Points, in no order, along strands that fork, close into loops and pass close to each other.
(in the rows, 128 means zero)
Two points are linked if the straight distance between their rows is under 66.5. Some points are linked to none.
Q_279: [128 198 109 175 132 144 105 123 107 157 105 114  96 103 102  73 123 137
  99 141]
Q_877: [136 149  76 154 147 120  98 125 105 143 107 125 119 111 119  97 148 134
 159 133]
Q_710: [133 131  94 207 120 130  97  85 124 107  87  98 180 120 175 153 135 123
 190 167]
Q_162: [135  82 173 105 115 113 149 108 122 110 171 136 163 133 102 186 135  98
 132 144]
Q_356: [130 121  99 128 190 113 101 163 131 176 141 134 159 123 110 114 107 104
 151  93]
Q_367: [124 111 106  95 153 118 114 149 113 168 139 128  95 119  88 107 132  95
 128 115]
Q_892: [142 124 134 117 159 109 130 169 150 135 158 159 198 133 141 135  99 124
 145  81]
Q_953: [136 130 143 130 117 127 133 147 176 102 120 131 182 159 189 152  86 135
 126 118]
Q_441: [ 93 191 166 185 107 166 132 117 102 174  83  79  90 125  76 136  99 138
  77 142]
Q_930: [128 126  66 113 147 123  95 121 140 130  72 114  74 144 153  80 144 106
 165 123]
Q_567: [175  99 144  74 165  95 141 160 122 126 199 188 140  99 100 128 171 129
 117  71]
Q_873: [174  89 115  73 126 121 119 147 144  60 127 165 109 131 171 104 205 155
 137  85]
Q_786: [125 187  94 167 156 132  93 144 111 166 136 128 133 102 114  79 113 126
 121 120]
Q_636: [146  85 163  63 144 120 140 150 154 110 161 153 165 134 132 151 113 116
 134  86]
Q_781: [ 99 189 178 176  81 171 159 113 126 139  92 110  67 110 111 116 124 162
  78 163]
Q_404: [101 125 172 141 126 131 154 110 103 167 161 116 136 116  57 161 100 113
  98 159]
Q_234: [131 191  90 137 123 135 116 136 135 125 113 143  85 128 158  56 125 167
 107 114]
Q_612: [162 138 152 120 163  97 123 160 139 146 197 174 195 109 114 140 125 138
 135  91]
Q_200: [103 103 153  68 157 118 143 166 136 172 149 125 112 150  89 132  61 110
  74  96]
Q_278: [114 155  74 204 149 138  99  96 130 134  56  71 129 155 178 122  83 106
 150 122]
Q_994: [101  50 165 102 100 136 168 105 112 110 145  93 120 153 103 188 125  78
 135 154]
Q_183: [132 178  76 188 145 124 116 122 153 116  93 124 150 137 208  88  89 136
 137  95]
Q_766: [116 140 113 114 166 114 128 172 141 166 142 132 145 137 119 113  69 114
 122  92]
Q_417: [140 134 132 132 127 117 126 140 136 131 140 143 167 126 148 132 113 136
 142 133]
Q_445: [171 129 171  67 106 130 129 126 157  68 178 175 134 137 197 136 196 165
 112 119]
Q_844: [137 113 134 114 141 112 131 133 100 152 165 147 127 104  82 126 134 110
 119 146]
Q_26: [149 102 130  45 119 120 137 155 182  66 109 169  97 142 179  92 165 148
 124  74]
Q_237: [ 84 181 138 184 125 162 122 116  94 169  83  64 112 133  84 128  84 126
  91 137]
Q_610: [145 185  49 130 176 121  95 169 127 139 115 154  93 121 146  44 144 157
 134  78]
Q_544: [149 173 173 123 135 109 142 134 146 141 191 167 187 108 131 146 105 156
  95 118]
Q_975: [115 179  95 145 158 139 101 139 126 166 124 112 111 132 104  97  73 115
 111 107]
Q_608: [139 127 157  80  89 139 151 127 188  61 127 154 136 155 213 147 147 150
 114 135]
Q_418: [104 111 133  54 149 125 137 166 142 164 131 119  84 165 101 110  70 106
  85  96]
Q_646: [ 75 156 125 178 147 152 113 111  90 172  89  60 109 158  87 145  68 110
  94 133]
Q_733: [132 150  82 100 165 118 107 154 107 160 139 144  70 103  82  72 142 125
 120 115]
Q_850: [143 201 126 175 128 130 130 136 138 135 135 141 159 108 153  94  91 168
 106 121]
Q_968: [132  63 108  76 181 117 111 163 150 137 114 125 135 129 117 113 133  85
 164  80]
Q_315: [150 149 117 137 113 128 128 115 103 118 145 158 109  99 114 110 172 153
 122 151]
Q_866: [118  74 144 100 121 121 147 114 104 141 163 118 117 128  80 156 122  87
 125 150]
Q_863: [161  93 140  45 128 115 134 159 161  66 139 162 113 128 181 104 190 161
 126  74]
Q_133: [ 75 148 130 138 111 156 138 124 114 147  77  83  73 173 121 126  80 143
  83 136]
Q_531: [116  42 153  57 126 119 153 139 138 126 132 106 105 151  99 142 119  70
 122 102]
Q_258: [ 96  87 134 111 122 130 144 119 104 153 135  96  95 134  76 151 117  85
 115 155]
Q_154: [121 181 104 153 166 128 112 147 122 162 148 134 144 122 114  91  84 123
 114 102]
Q_642: [102 114 166  75  81 143 189 127 149  88 139 142  78 155 138 139 128 148
  90 129]
Q_631: [134 145 134 128 158 108 134 162 138 159 161 144 162 121 117 120  78 124
 111 108]
Q_228: [117  68 117  95  93 135 149  87 112  93 108  98  63 136 121 143 168  78
 158 169]
Q_385: [121 117 123  87 185 120 118 183 153 168 144 137 134 150 107  97  75 100
 128  71]
Q_744: [134  95  88  79 150 118 114 143 140 135  94 122  81 140 129  93 142 101
 152 109]
Q_167: [106 125 112  82 165 131 122 169 143 158 116 104  99 163 108 101  66 103
 102  86]
Q_193: [158  46 129  90 140 119 100 119 140  71 133 125 157 124 165 154 210 116
 185 104]
Q_188: [151  73 109  91 168 112 115 156 124 120 142 152 134 118 116 118 169 109
 164  88]
Q_571: [109 109 160 131 111 128 145 117 142 119 133 119 171 146 142 183 101 127
 129 149]
Q_594: [ 63 132 144 139 124 146 138 118 112 157  74  65  92 181 107 149  74 138
  88 132]
Q_853: [150 115 171  92 163 102 140 170 143 147 201 173 187 114 114 149 108 119
 116  95]
Q_182: [118 148  99  86 166 125 111 175 137 165 132 131  93 146 106  84  82 112
 105  86]
Q_370: [130 164 174 126  91 131 158 129 174  99 149 153 162 147 163 150  90 169
  94 136]
Q_764: [125 143 128 169 140 121 128 137 119 157 146 123 174 116 113 130  81 128
 125 136]
Q_512: [167 145 122 106 120 116 112 149 164  84 132 168 168 139 210 122 158 173
 142 103]
Q_65: [111  75 120 100  98 136 145  93  87 113 125 108  64 127  94 131 167  89
 139 172]
Q_737: [152 153  84 201 127 119  96  92 122 114  96 116 183 109 178 135 158 143
 191 146]
Q_124: [106 115 150 114 124 133 153 136 134 141 144 124 127 155 111 146  79 119
  96 129]
Q_426: [ 68 144 114 147 139 148 115 121 108 162  69  60  97 170  99 142  64 117
 102 127]
Q_248: [151  85 104 118 150 107 107 124 150  98  94 121 160 136 175 137 161 112
 197 117]
Q_760: [132  90 100 124  99 127 124  87 120  92  95 124  95 126 162 144 189 113
 176 173]
Q_947: [ 94 107 104 146 153 132 104 120 126 156  78  62 133 177 123 148  64  91
 139 121]
Q_838: [ 97 179 189 171  85 149 160 117 150 122 123 109 142 134 138 161  84 181
  80 143]
Q_30: [112 166 124 132  95 144 145 123 121 136 105 120  61 120 115  93 124 153
  89 150]
Q_105: [180 138 116 119 147 118  97 165 158  81 148 179 179 130 207 122 185 192
 147  90]
Q_298: [136 131 118 140 199 113 115 179 155 159 154 141 218 132 139 125  88 112
 160  57]
Q_209: [174 104 120 116 135 112  92 133 134  86 153 162 161 122 173 151 196 154
 170 107]
Q_918: [126 173 157 177 103 153 138 107  96 159 113 114 111  89  80 123 133 133
 104 167]
Q_846: [145  53 153  70 163 104 136 145 116 134 168 143 156 118  83 148 149  88
 143  91]
Q_934: [ 94 161 189 166 105 138 171 133 137 143 139 124 156 139 125 168  73 162
  66 130]
Q_448: [127 145 141 148 162 114 137 145 125 178 166 138 169 117  90 138  76 125
 106 119]
Q_322: [110 188 131 163 120 146 135 129 127 152 111 112 122 135 117 100  70 141
  80 122]
Q_808: [184 125 127 127 136 114  91 147 147  87 164 179 179 124 192 144 193 176
 156 106]
Q_5: [138 184  94 174 187 123  91 152  97 174 156 139 145  96  94  89 125 135
 128 110]
Q_399: [124 125 141 137  71 145 135  82 142  63 110 123 130 134 189 177 184 146
 157 187]
Q_280: [107 150  94 160 156 128 116 150 146 150 102 100 151 173 168 116  54 107
 119  87]
Q_117: [ 83  86 167 120  70 142 172 101 132  99 129 107 100 153 129 184 132 128
 125 171]
Q_817: [149  81  79 120 136 107 107 109  84 115 108 133  92 114 115 123 197 102
 178 156]
Q_961: [133 118 105 161 134 116 103 120 137 136 115 120 178 135 160 139 114 110
 180 142]
Q_442: [116 182 102 158 129 149 114 123 119 154  96  95  91 128 118  85 102 132
 105 133]
Q_32: [118 132 130 130 108 130 148 138 153 120 102 116 131 161 161 131  87 145
 107 133]
Q_754: [121 120 170 119  75 142 157  90 121  88 154 138 114 123 129 154 170 140
 122 172]
Q_717: [150 108 136  77 136 118 134 157 154 106 137 163 137 136 155 118 131 128
 128  93]
Q_634: [163 125 151  97 166  92 138 158 109 144 212 183 151 104 100 131 155 141
 115  97]
Q_63: [129 150  66 133 143 122  91 122 119 149  91 117  89 129 129  83 130 112
 155 134]
Q_403: [123 183  99 149 115 140 142 140 165 104  98 124 121 165 197  82  80 164
 100 107]
Q_226: [141 100 166  90 124 110 139 141 158 113 162 154 170 141 146 156 119 129
 131 109]
Q_212: [154  94 123  77 124 116 123 137 157  76 114 159 121 131 172 122 179 131
 148 105]
Q_558: [101 114 154 164 105 151 134  92  88 154 133  95 106 103  59 160 134 101
 128 183]
Q_462: [130  82 128  66 132 117 142 160 154 119 116 124 104 149 131 114 115 104
 116  91]
Q_879: [108 140 105 140 100 150 126 106 114 139  89  89  65 133 105 115 131 118
 118 165]
Q_583: [170  82 147  68 153 110 144 149 116 115 190 166 121 115  96 113 184 115
 125  87]
Q_150: [152 151 182 121 120 118 141 117 137 124 194 172 203 115 140 170 129 154
 111 133]
Q_257: [160 120 165  79  97 138 131 124 163  61 152 164 146 147 216 151 172 158
 119 118]
Q_529: [145 107  97 125 134 117 107 133 110 124 125 140 132 118 127 122 168 119
 162 135]
Q_424: [108 111 151  92 135 121 150 145 135 164 150 131 109 144  94 134  74 117
  92 111]
Q_256: [ 93 150  95 152 161 145 111 133 142 144  79  84 129 191 153 117  44 114
  97  82]
Q_741: [102  85 137  73 119 129 153 140 133 128 112 111  69 167 108 131 107 111
  98 118]
Q_736: [ 97 143 133 147  66 159 155  91 128 104  81 104  46 120 132 116 156 153
 122 185]
Q_125: [ 98 109 174 103  70 140 172 104 134  89 149 133  93 136 122 166 142 134
 109 162]
Q_80: [113 169  81 130 155 137  79 119  97 179 116  95  78 126  60  93 126  98
 130 138]
Q_658: [134 102  80 135 129 130 102  92  96 132  99 114  77 114 116 114 180 107
 170 165]
Q_970: [142 101 151 135 131 121 121 102  98 141 166 139 172 104  87 163 141 107
 150 147]
Q_224: [161 129 131  60 122 123 141 169 185  76 125 180 110 144 193  89 146 162
 109  75]
Q_449: [ 91 148  89 156 145 145 109 116 147 134  65  72 102 185 172 114  57 118
 117 100]
Q_937: [ 88 186 143 163  70 163 151 116 134 130  86 109  65 133 134 116 118 174
  88 159]
Q_2: [119 121  96 151 100 140 121  91 123 112  74 102  85 127 142 123 146 121
 155 173]
Q_618: [144 203  93 195 130 131 117 130 147 115 109 143 170 126 195  89  92 158
 131  96]
Q_179: [178  64 144  91 139 117 105 120 121  63 164 143 150 129 158 156 228 131
 174 109]
Q_270: [142 167 136 156  93 133 134 107 119 120 139 151 134  89 121 120 159 163
 111 163]
Q_423: [ 97 114 134  95  72 150 176 108 146  84 101 123  46 153 153 135 136 141
 107 152]
Q_814: [110 142 164 170  95 152 139  88  92 153 124 105 101  90  62 139 142 117
 108 173]
Q_208: [ 95 106 101 103 118 144 119 113 120 137  86  85  48 160  99 118 117  97
 126 148]
Q_788: [156  57 116 101 154 110  95 125 160  80 103 125 170 131 173 156 187 121
 210 108]
Q_673: [129 162 145 153 102 134 140 122 157  99 116 132 160 136 179 132 101 164
 117 140]
Q_598: [145 160 104 170 158 116 111 142 111 153 147 149 180 102 137 109 121 146
 139 115]
Q_627: [134 119  87  83 170 117 105 160 110 167 135 137  73 119  84  81 145 100
 137 112]
Q_830: [107 181 160 178 110 152 133 116 107 174 109 102  89 110  73 117 115 137
  90 154]
Q_273: [152 188 146 165 100 136 133 119 126 116 142 162 144  86 139 108 142 186
 107 144]
Q_538: [125 145 180 131 103 128 169 114 127 133 169 149 156 116 103 163 108 143
  89 149]
Q_134: [124 193 114 170 129 142 130 133 137 142 122 121 138 124 137  83  82 145
  99 122]
Q_312: [ 97 140 175 132  84 134 160 127 168 105 138 133 153 153 163 175  86 157
  92 147]
Q_354: [ 92 129 136 131 108 136 147 128 121 145 116 108 109 141 109 147  93 128
 102 149]
Q_800: [118 129 164 151 138 119 136 118 105 170 171 136 163  97  65 166 102 113
 117 153]
Q_874: [ 98 103 135 137 110 136 134 100  95 149 117  93  94 127  70 148 120 104
 129 179]
Q_148: [ 88 159 182 156  69 154 174 112 154 100 121 123 129 134 151 169 107 185
  87 159]
Q_562: [181  79 137  86 139 113 116 125 111  80 185 154 137 119 138 144 212 136
 150 103]
Q_135: [157 114 111 155 127 110  94 111  75 131 149 149 137  80  92 134 204 134
 157 155]
Q_577: [ 87 168 129 153  94 159 140 114 132 139  71  93  64 153 129 111  98 161
  75 139]
Q_13: [147 139 171  78  85 130 164 108 149  67 175 172 106 137 159 136 164 157
  91 134]
Q_299: [159  87 136 120 157 108 102 153 158 104 148 150 210 126 164 160 155 128
 179  96]
Q_347: [134  96 184  86 129 114 172 137 132 144 194 154 152 128  87 162 105 108
  93 118]
Q_586: [ 73 149 191 147 107 137 179 135 129 147 124 104 135 155 106 167  59 171
  63 134]
Q_957: [132  76 146  90 151 109 136 151 126 141 154 141 152 131  98 144 115  89
 137 104]
Q_262: [142 167  90 146 133 122 117 138 145 122 120 147 152 128 177  88 122 155
 136 117]
Q_132: [147  65 162  49 163 105 135 170 157 117 162 151 150 125 116 123 119 108
 128  64]
Q_373: [160 145 178 129 131 120 131 105 120 122 199 168 196  96 119 171 160 148
 126 141]
Q_676: [ 73 145 179 149  91 154 175 119 119 151 117  97  92 134  82 153  99 164
  74 152]
Q_768: [152 108 119 154 118 124 109 105  90 122 149 144 156 101 114 149 172 128
 153 163]
Q_483: [ 99 126 135 156 101 142 140 111 125 128 103 103 118 134 121 148 107 133
 123 163]
Q_532: [ 97 119 194 157  77 147 167  91 117 119 146 116 139 116  94 195 120 138
 113 174]
Q_106: [121  55 122  61 171 122 128 170 157 147 119 104 121 144 104 116 112  77
 143  78]
Q_576: [174  85 147  65 140 113 143 135 104  88 195 163 126 122 114 132 209 120
 137  99]
Q_910: [147 169  84 128 162 116 122 172 151 129 111 160 129 136 176  64 118 157
 129  66]
Q_525: [119 151  78  98 181 132  97 171 126 169 130 130 100 134 104  79 118 106
 130  88]
Q_964: [120 114 111 161  93 138 125  86 105 112  94 104 112 114 123 149 162 116
 161 186]
Q_457: [111 112 129 144  78 142 141  84 114 108 116 116 100 113 130 145 150 126
 131 181]
Q_897: [125 119 101 107 199 115 103 179 136 174 138 127 141 140 100 106  92  84
 143  72]
Q_353: [119 134 136 176  99 148 124 104 110 143 100  94 122 109 109 143 118 129
 127 177]
Q_731: [129 123 150 109 147 106 144 138 115 152 188 164 149 104  79 136 126 119
 110 125]
Q_253: [149 184  68 136 174 133 114 184 136 138 128 172 119 123 163  51 132 170
 126  65]
Q_27: [125 163  83 204 145 132 110 105 142 130  88  99 169 133 184 111  98 127
 163 126]
Q_283: [134 141 138 167 125 136 121 111  92 161 137 119 144  90  80 137 132 119
 131 169]
Q_325: [117  97 118 101 151 116 112 154 136 157 131 120 109 140 109 117 105  91
 143 115]
Q_450: [152 168  96 106 134 118 129 167 160 114 124 177 107 134 178  58 114 162
 117  93]
Q_100: [149 165  94 159 199 114  97 174 103 176 169 157 169  96  88 101 127 139
 139  98]
Q_835: [140 153 122 148 123 121 127 112  91 143 147 144 109  81  92 106 157 137
 122 159]
Q_422: [137 189  92 169 162 127 110 142 122 149 137 148 157 111 134  83 125 155
 135 112]
Q_309: [142 172 127 149 113 128 136 133 171 107 124 144 167 146 185 115  82 159
 118 116]
Q_238: [115  54 162  97 115 120 159 109 114 119 165 118 142 135  93 174 131  81
 132 146]
Q_938: [143 129 148 104 126 116 137 154 167 110 151 157 179 151 169 150  91 146
 124 110]
Q_305: [142 104 136 162 132 116  98 105  85 131 160 134 174  92  94 171 161 109
 162 167]
Q_446: [126 117 146 108  67 147 158  91 123  70 130 134  99 124 152 155 183 136
 130 172]
Q_95: [139 127 148 151 156 107 128 124  92 170 183 143 167  81  58 146 122 112
 129 147]
Q_574: [113 159 168 162 111 135 148 128 118 162 138 116 135 121  87 144  85 143
  83 146]
Q_645: [127 139 129 160 110 129 126 112 134 132 123 122 171 121 144 140 111 136
 135 158]
Q_794: [129 123 135 135  78 136 142 104 143  94 123 126 131 135 160 161 139 137
 133 163]
Q_388: [137 172 140 146 120 123 135 144 177 100 140 148 201 156 203 132  74 173
 107 114]
Q_71: [103  80 103 100 123 131 126 112 123 127  83  94  74 159 123 131 119  90
 145 139]
Q_683: [124  88 152  71 131 114 158 152 147 137 143 129 116 149 112 121  94 109
  99  99]
Q_436: [159 156 162 121 157  92 130 157 151 134 192 179 205 115 141 145 110 156
 108 103]
Q_264: [135 104 174  80 103 115 165 130 146 101 155 151 121 143 135 142 118 131
  96 123]
Q_893: [137  98 104  69 109 127 137 138 184  83  66 129  96 157 202 104 133 140
 141 101]
Q_804: [145 181 100 140 123 126 131 152 156 114 123 161 133 134 179  81 107 173
 109 102]
Q_665: [136 120 106 121  85 130 122  94 118  86 106 137  98 119 156 130 184 137
 150 169]
Q_535: [100 121  93 182 151 138 103 109 118 156  81  63 146 166 147 147  69  92
 152 130]
Q_336: [ 94 132 178 143  89 152 170 105 112 141 135 109  95 124  80 158 120 141
  88 160]
Q_316: [146 145  72 170 158 120  79 129  87 152 116 128 113  99 107  94 176 129
 174 141]
Q_711: [130  38 154  91 127 120 136 125 137 102 127 110 170 140 128 180 137  72
 162 125]
Q_137: [123 100 141 120  68 155 148  81 127  61 113 119 104 129 168 171 194 121
 159 187]
Q_837: [ 95 127 185 153 115 148 157 101  92 155 143  99 110 110  54 165 105 123
  85 167]
Q_387: [117  61 118  76 127 133 134 125 130 134  94 101  79 161 115 137 123  75
 133 125]
Q_29: [116  64 119  58 159 125 123 166 164 134  94 111 105 153 128 105 107  93
 132  79]
Q_813: [121 145 119 155 124 140 111 109  90 162 120 114 100 100  70 121 138 109
 130 167]
Q_146: [ 80  65 174 123  87 140 168  99 114 110 132  93 116 153 106 199 127 107
 119 160]
Q_663: [149  67  97 101 132 118 113 109  81 104 140 131  99 126 100 126 215  95
 174 142]
Q_845: [144 148  71  96 164 120 104 157 107 147 138 154  69 111 115  71 169 137
 136 110]
Q_889: [120  69 107 116  96 130 136  77 120  87  89  94  91 138 143 157 167  94
 174 176]
Q_500: [129 176 134 166  83 157 131 109 111 136 103 126  84  96 125 102 156 147
 115 177]
Q_728: [149 128 126 102 123 121 129 146 169  85 111 158 153 145 208 118 140 151
 139 107]
Q_995: [157 145 106  74 138 111 136 172 170 103 112 174 104 136 180  69 137 158
 111  73]
Q_464: [114  51 131  51 140 129 140 136 121 133 123 111  71 154  93 125 133  73
 126 106]
Q_834: [157  64 180  75 139 119 124 134 148  86 163 132 187 132 150 174 162 103
 149 109]
Q_470: [139 161 164 202  81 148 126  85 107 118 118 128 167  86 128 166 169 149
 144 200]
Q_254: [116 124 140 150  83 145 138  86 151  83 111 111 153 137 181 183 146 135
 154 179]
Q_489: [122 167  94 218 139 126 106 112 148 126  99  92 190 136 193 128  82 118
 142 105]
Q_701: [ 97 150  84 188 150 146 100  99 132 138  46  51 113 186 176 132  63 117
 129 110]
Q_739: [112 123 191 147  92 140 163 107 134 132 170 129 158 108 102 186 115 138
 103 166]
Q_630: [125  90 124 112 111 127 140  99  99 115 125 113 100 120  97 144 159  97
 151 167]
Q_698: [120 161 128 186 130 141 116 123 108 161 122 102 155 118 105 136  87 130
 119 147]
Q_240: [127 135  83 198 133 136  93  86  95 149  87  81 144 110 125 132 138 106
 174 173]
Q_806: [128 176  93 159 120 122 127 132 162 111  86 131 133 148 204  92  90 146
 126 107]
Q_414: [105 133 154 166  66 156 153  89 123 108 107  99 104 109 130 152 148 152
 115 182]
Q_97: [142 135 130 134 150 113 124 161 139 146 160 154 176 118 141 125 104 138
 128 103]
Q_311: [112 118  95 131 110 139 118  98 101 131  92 109  69 118 120 110 162 117
 140 171]
Q_443: [152 143 153 111 156  92 140 140 111 161 206 175 163  92  76 141 140 141
 109 116]
Q_633: [136 201 128 168  93 153 133 116 112 138 108 143  80  79 105  78 156 158
  97 167]
Q_685: [102 126 183 161  70 150 155  85 120 105 136 110 113 120 118 182 147 144
 116 184]
Q_606: [112 176  75 133 152 138  94 132 115 166 115 105  79 139  88  80  99 106
 117 116]
Q_89: [129  97 145 101 116 123 146  92  71 121 177 128 100 102  64 141 181  97
 135 163]
Q_260: [145 175  57 117 162 123  89 158 116 145 114 158  78 114 129  54 168 151
 130 108]
Q_956: [125 134 139 120 118 128 137 113 100 140 155 143 103  95  81 117 149 123
 115 162]
Q_173: [140  74  95  85 177 119 100 161 131 139 114 135 121 121 117 106 162 100
 179  76]
Q_799: [115 193 141 187  94 152 148 125 132 146 103 108 116 128 124 114  91 163
  83 147]
Q_213: [122 127  71 107 199 125  84 165 119 173 122 118 103 141  87  91 133  87
 162  93]
Q_440: [146  98 189  79 141  97 158 146 155 129 198 159 175 127 109 163 107 113
 102  96]
Q_160: [127 127 170  70  76 140 178 117 147  80 154 164  82 140 139 129 140 155
  75 141]
Q_638: [114 115 108 164 145 125 110 125 128 149 111 101 167 143 139 137  85 107
 159 128]
Q_919: [146  73  75 109 152 113  92 113 107 118  91 127  87 122 136 115 196 105
 190 125]
Q_323: [119 168 141 164  68 157 146  98 126 104  85 125  73  99 142 111 165 168
 118 183]
Q_795: [152  62 125  79 135 108 129 118  83 101 161 139 108 119  96 127 201  85
 159 116]
Q_801: [130  88 133 101 132 114 129 147 130 132 139 131 132 134 122 139 113 101
 143 116]
Q_189: [111 156  94 226 149 142  99  99 134 144  89  78 191 145 168 141  63 106
 139 112]
Q_883: [109 148  87 210 148 138  89  92 121 142  79  68 155 155 159 145  68 104
 150 128]
Q_746: [169 135 173  63 101 121 150 118 137  76 193 179 123 128 160 138 183 163
 101 124]
Q_430: [152 117 160 130 135 102 126 120 108 135 191 159 193 100  99 169 148 127
 135 143]
Q_412: [146 107 139 109 182 114 118 181 169 142 145 151 227 129 149 144  95 121
 160  62]
Q_390: [166  88 119 100 137 108 110 136 141  80 126 161 145 133 165 129 197 139
 167 109]
Q_78: [149 178 112 164 139 123 112 134  87 150 139 156 132  77  96  97 153 148
 123 151]
Q_620: [100 143 122 125  77 161 151 111 130 118  88 110  48 132 121 114 129 155
 101 160]
Q_220: [144  63  78 111 168 108  92 123 132 111  79 117 109 135 138 121 197 103
 207 110]
Q_770: [169 173 130 174 129 115 109 127  92 149 156 159 144  70 103 111 173 177
 124 141]
Q_649: [156  67  78 128 179 111  88 141 138 120  92 126 144 131 153 125 193 111
 214  85]
Q_432: [124  44 156  52 154 115 145 159 151 129 135 112 132 147  99 138 106  80
 128  81]
Q_68: [141 150 133 165 145 118 110 125  90 168 162 139 157  81  73 127 125 123
 131 141]
Q_382: [149 157 116 163 175 106 114 162 111 163 166 156 184  95 111 120 120 137
 142 104]
Q_555: [107 103 143  77  79 137 168 119 156  76 121 133  74 159 156 145 132 127
 116 146]
Q_896: [135  92 117 105 108 120 133 109 134  92 110 126 122 138 156 137 151 112
 158 142]
Q_86: [147 180  93 174 135 118 105 137 142 102 120 156 176 124 191 100 118 161
 143 109]
Q_981: [ 71 147 178 145 112 146 167 132 110 166 105  89 110 153  93 154  67 155
  57 137]
Q_511: [150 117  84 155 144 114  91 113  76 148 136 137 116  88  87 111 189 124
 161 155]
Q_563: [153 117 108 124 174 101 103 170 139 134 155 159 176 117 138 120 153 139
 169  84]
Q_232: [148  61 148  63 177 105 132 161 143 132 159 157 158 121 103 127 152 100
 153  62]
Q_435: [153  58 127  79 154 107 122 141 109 109 148 137 120 119 109 128 187  91
 156 102]
Q_917: [109 118  99 143 156 127 114 136 139 156  97  95 131 159 130 130  79 103
 140 117]
Q_886: [ 98 136 180 136  78 157 166 120 158  86 120 119 134 151 177 181 103 168
 103 149]
Q_709: [125 165 127 188 117 130 117 113 124 143 112 111 172 126 144 125  90 141
 130 146]
Q_565: [130 207 125 175 117 152 115 116  93 159 101 116  84  81  84  82 148 139
 105 155]
Q_358: [123  89 164  78 126 119 159 129 118 141 182 134 128 128  79 151 115  94
 106 129]
Q_421: [132  77 138  91 124 122 136 149 181 107  93 112 158 172 172 160  92 113
 141  97]
Q_913: [146 166 159 119 102 128 144 138 190  90 150 155 176 154 203 147  91 171
 104 117]
Q_331: [165 196 143 177 116 128 123 121 107 129 148 163 147  71 123  97 175 188
 109 149]
Q_207: [116 202 165 206  91 169 151 118 116 150  85 105  95 119 114 115 105 165
  78 144]
Q_362: [115 154  99 136 131 136  95 110  90 172 114 102  75 101  55  95 142 108
 127 160]
Q_672: [129  95  84  98 190 116  87 160 111 158 121 130 110 123  96  97 158  91
 171  91]
Q_70: [128 143  88 206 138 132  94  97 124 136  95  89 168 131 166 130 113 113
 182 152]
Q_749: [136 138 114 138 196 112 109 180 133 168 159 151 188 126 113 118  98 110
 152  82]
Q_329: [113 118 133 177  99 136 118  77  98 132 109  97 133 104 103 158 148 117
 151 186]
Q_400: [142 137 130  96  91 133 139 131 183  67 103 150 137 153 217 123 135 161
 127 129]
Q_355: [136  98 124 128 110 125 125  95  91 122 143 134 122 104 105 142 186 104
 158 173]
Q_523: [148 136 103 184 133 111 105 116 120 125 111 126 181 113 160 144 143 131
 177 147]
Q_365: [136 195  98 138 104 134 137 144 161 105 104 156 108 146 194  69 103 179
  95 113]
Q_860: [ 79 133 108 126 117 152 121 110 114 147  77  77  53 156  93 126 115 113
 102 151]
Q_282: [102 187 114 185 128 149 107 112 110 161  88  85 102 142 113 108  90 127
 103 129]

A fork is a point with three links, a tip a point with one. Leave the first point through the second and follow the links. Name the first fork or tip that comes.
Q_390 / Q_209: Q_423
Q_879 / Q_860: Q_106
Q_710 / Q_737: Q_883
Q_850 / Q_134: Q_237
Q_193 / Q_179: Q_835
Q_673 / Q_309: Q_786
Q_801 / Q_957: Q_953
Q_794 / Q_254: Q_238
Q_956 / Q_844: Q_248
Q_160 / Q_13: Q_450

How many points has the smallest loop of links through each point below? Write - if it is on no loop.
Q_523: 13
Q_525: 14
Q_576: -
Q_2: 21
Q_71: 18
Q_5: 6
Q_331: 7
Q_448: 8

A piece is all that can be reached along the links. How many separate loops has the piece of each point below (a circle has one, a figure eight two, a Y none), and how many tips (points with one link)?
Q_917: loops 1, tips 1
Q_282: loops 0, tips 6
Q_801: loops 1, tips 2
Q_270: loops 1, tips 1
Q_606: loops 1, tips 1
Q_208: loops 3, tips 2
Q_698: loops 2, tips 0

Name the points in between on the shortest way along the links from the first point to the second, in order.
Q_938 / Q_806: Q_226 Q_636 Q_132 Q_232 Q_846 Q_957 Q_801 Q_325 Q_367 Q_627 Q_733 Q_845 Q_260 Q_610 Q_253 Q_910 Q_450 Q_804 Q_365 Q_403
Q_676 / Q_309: Q_981 Q_586 Q_934 Q_838 Q_148 Q_886 Q_312 Q_370 Q_913 Q_388
Q_483 / Q_213: Q_354 Q_124 Q_424 Q_200 Q_418 Q_167 Q_182 Q_525
Q_449 / Q_710: Q_701 Q_278 Q_883 Q_189 Q_489 Q_27 Q_70
Q_162 / Q_441: Q_238 Q_866 Q_258 Q_874 Q_558 Q_814 Q_918 Q_830
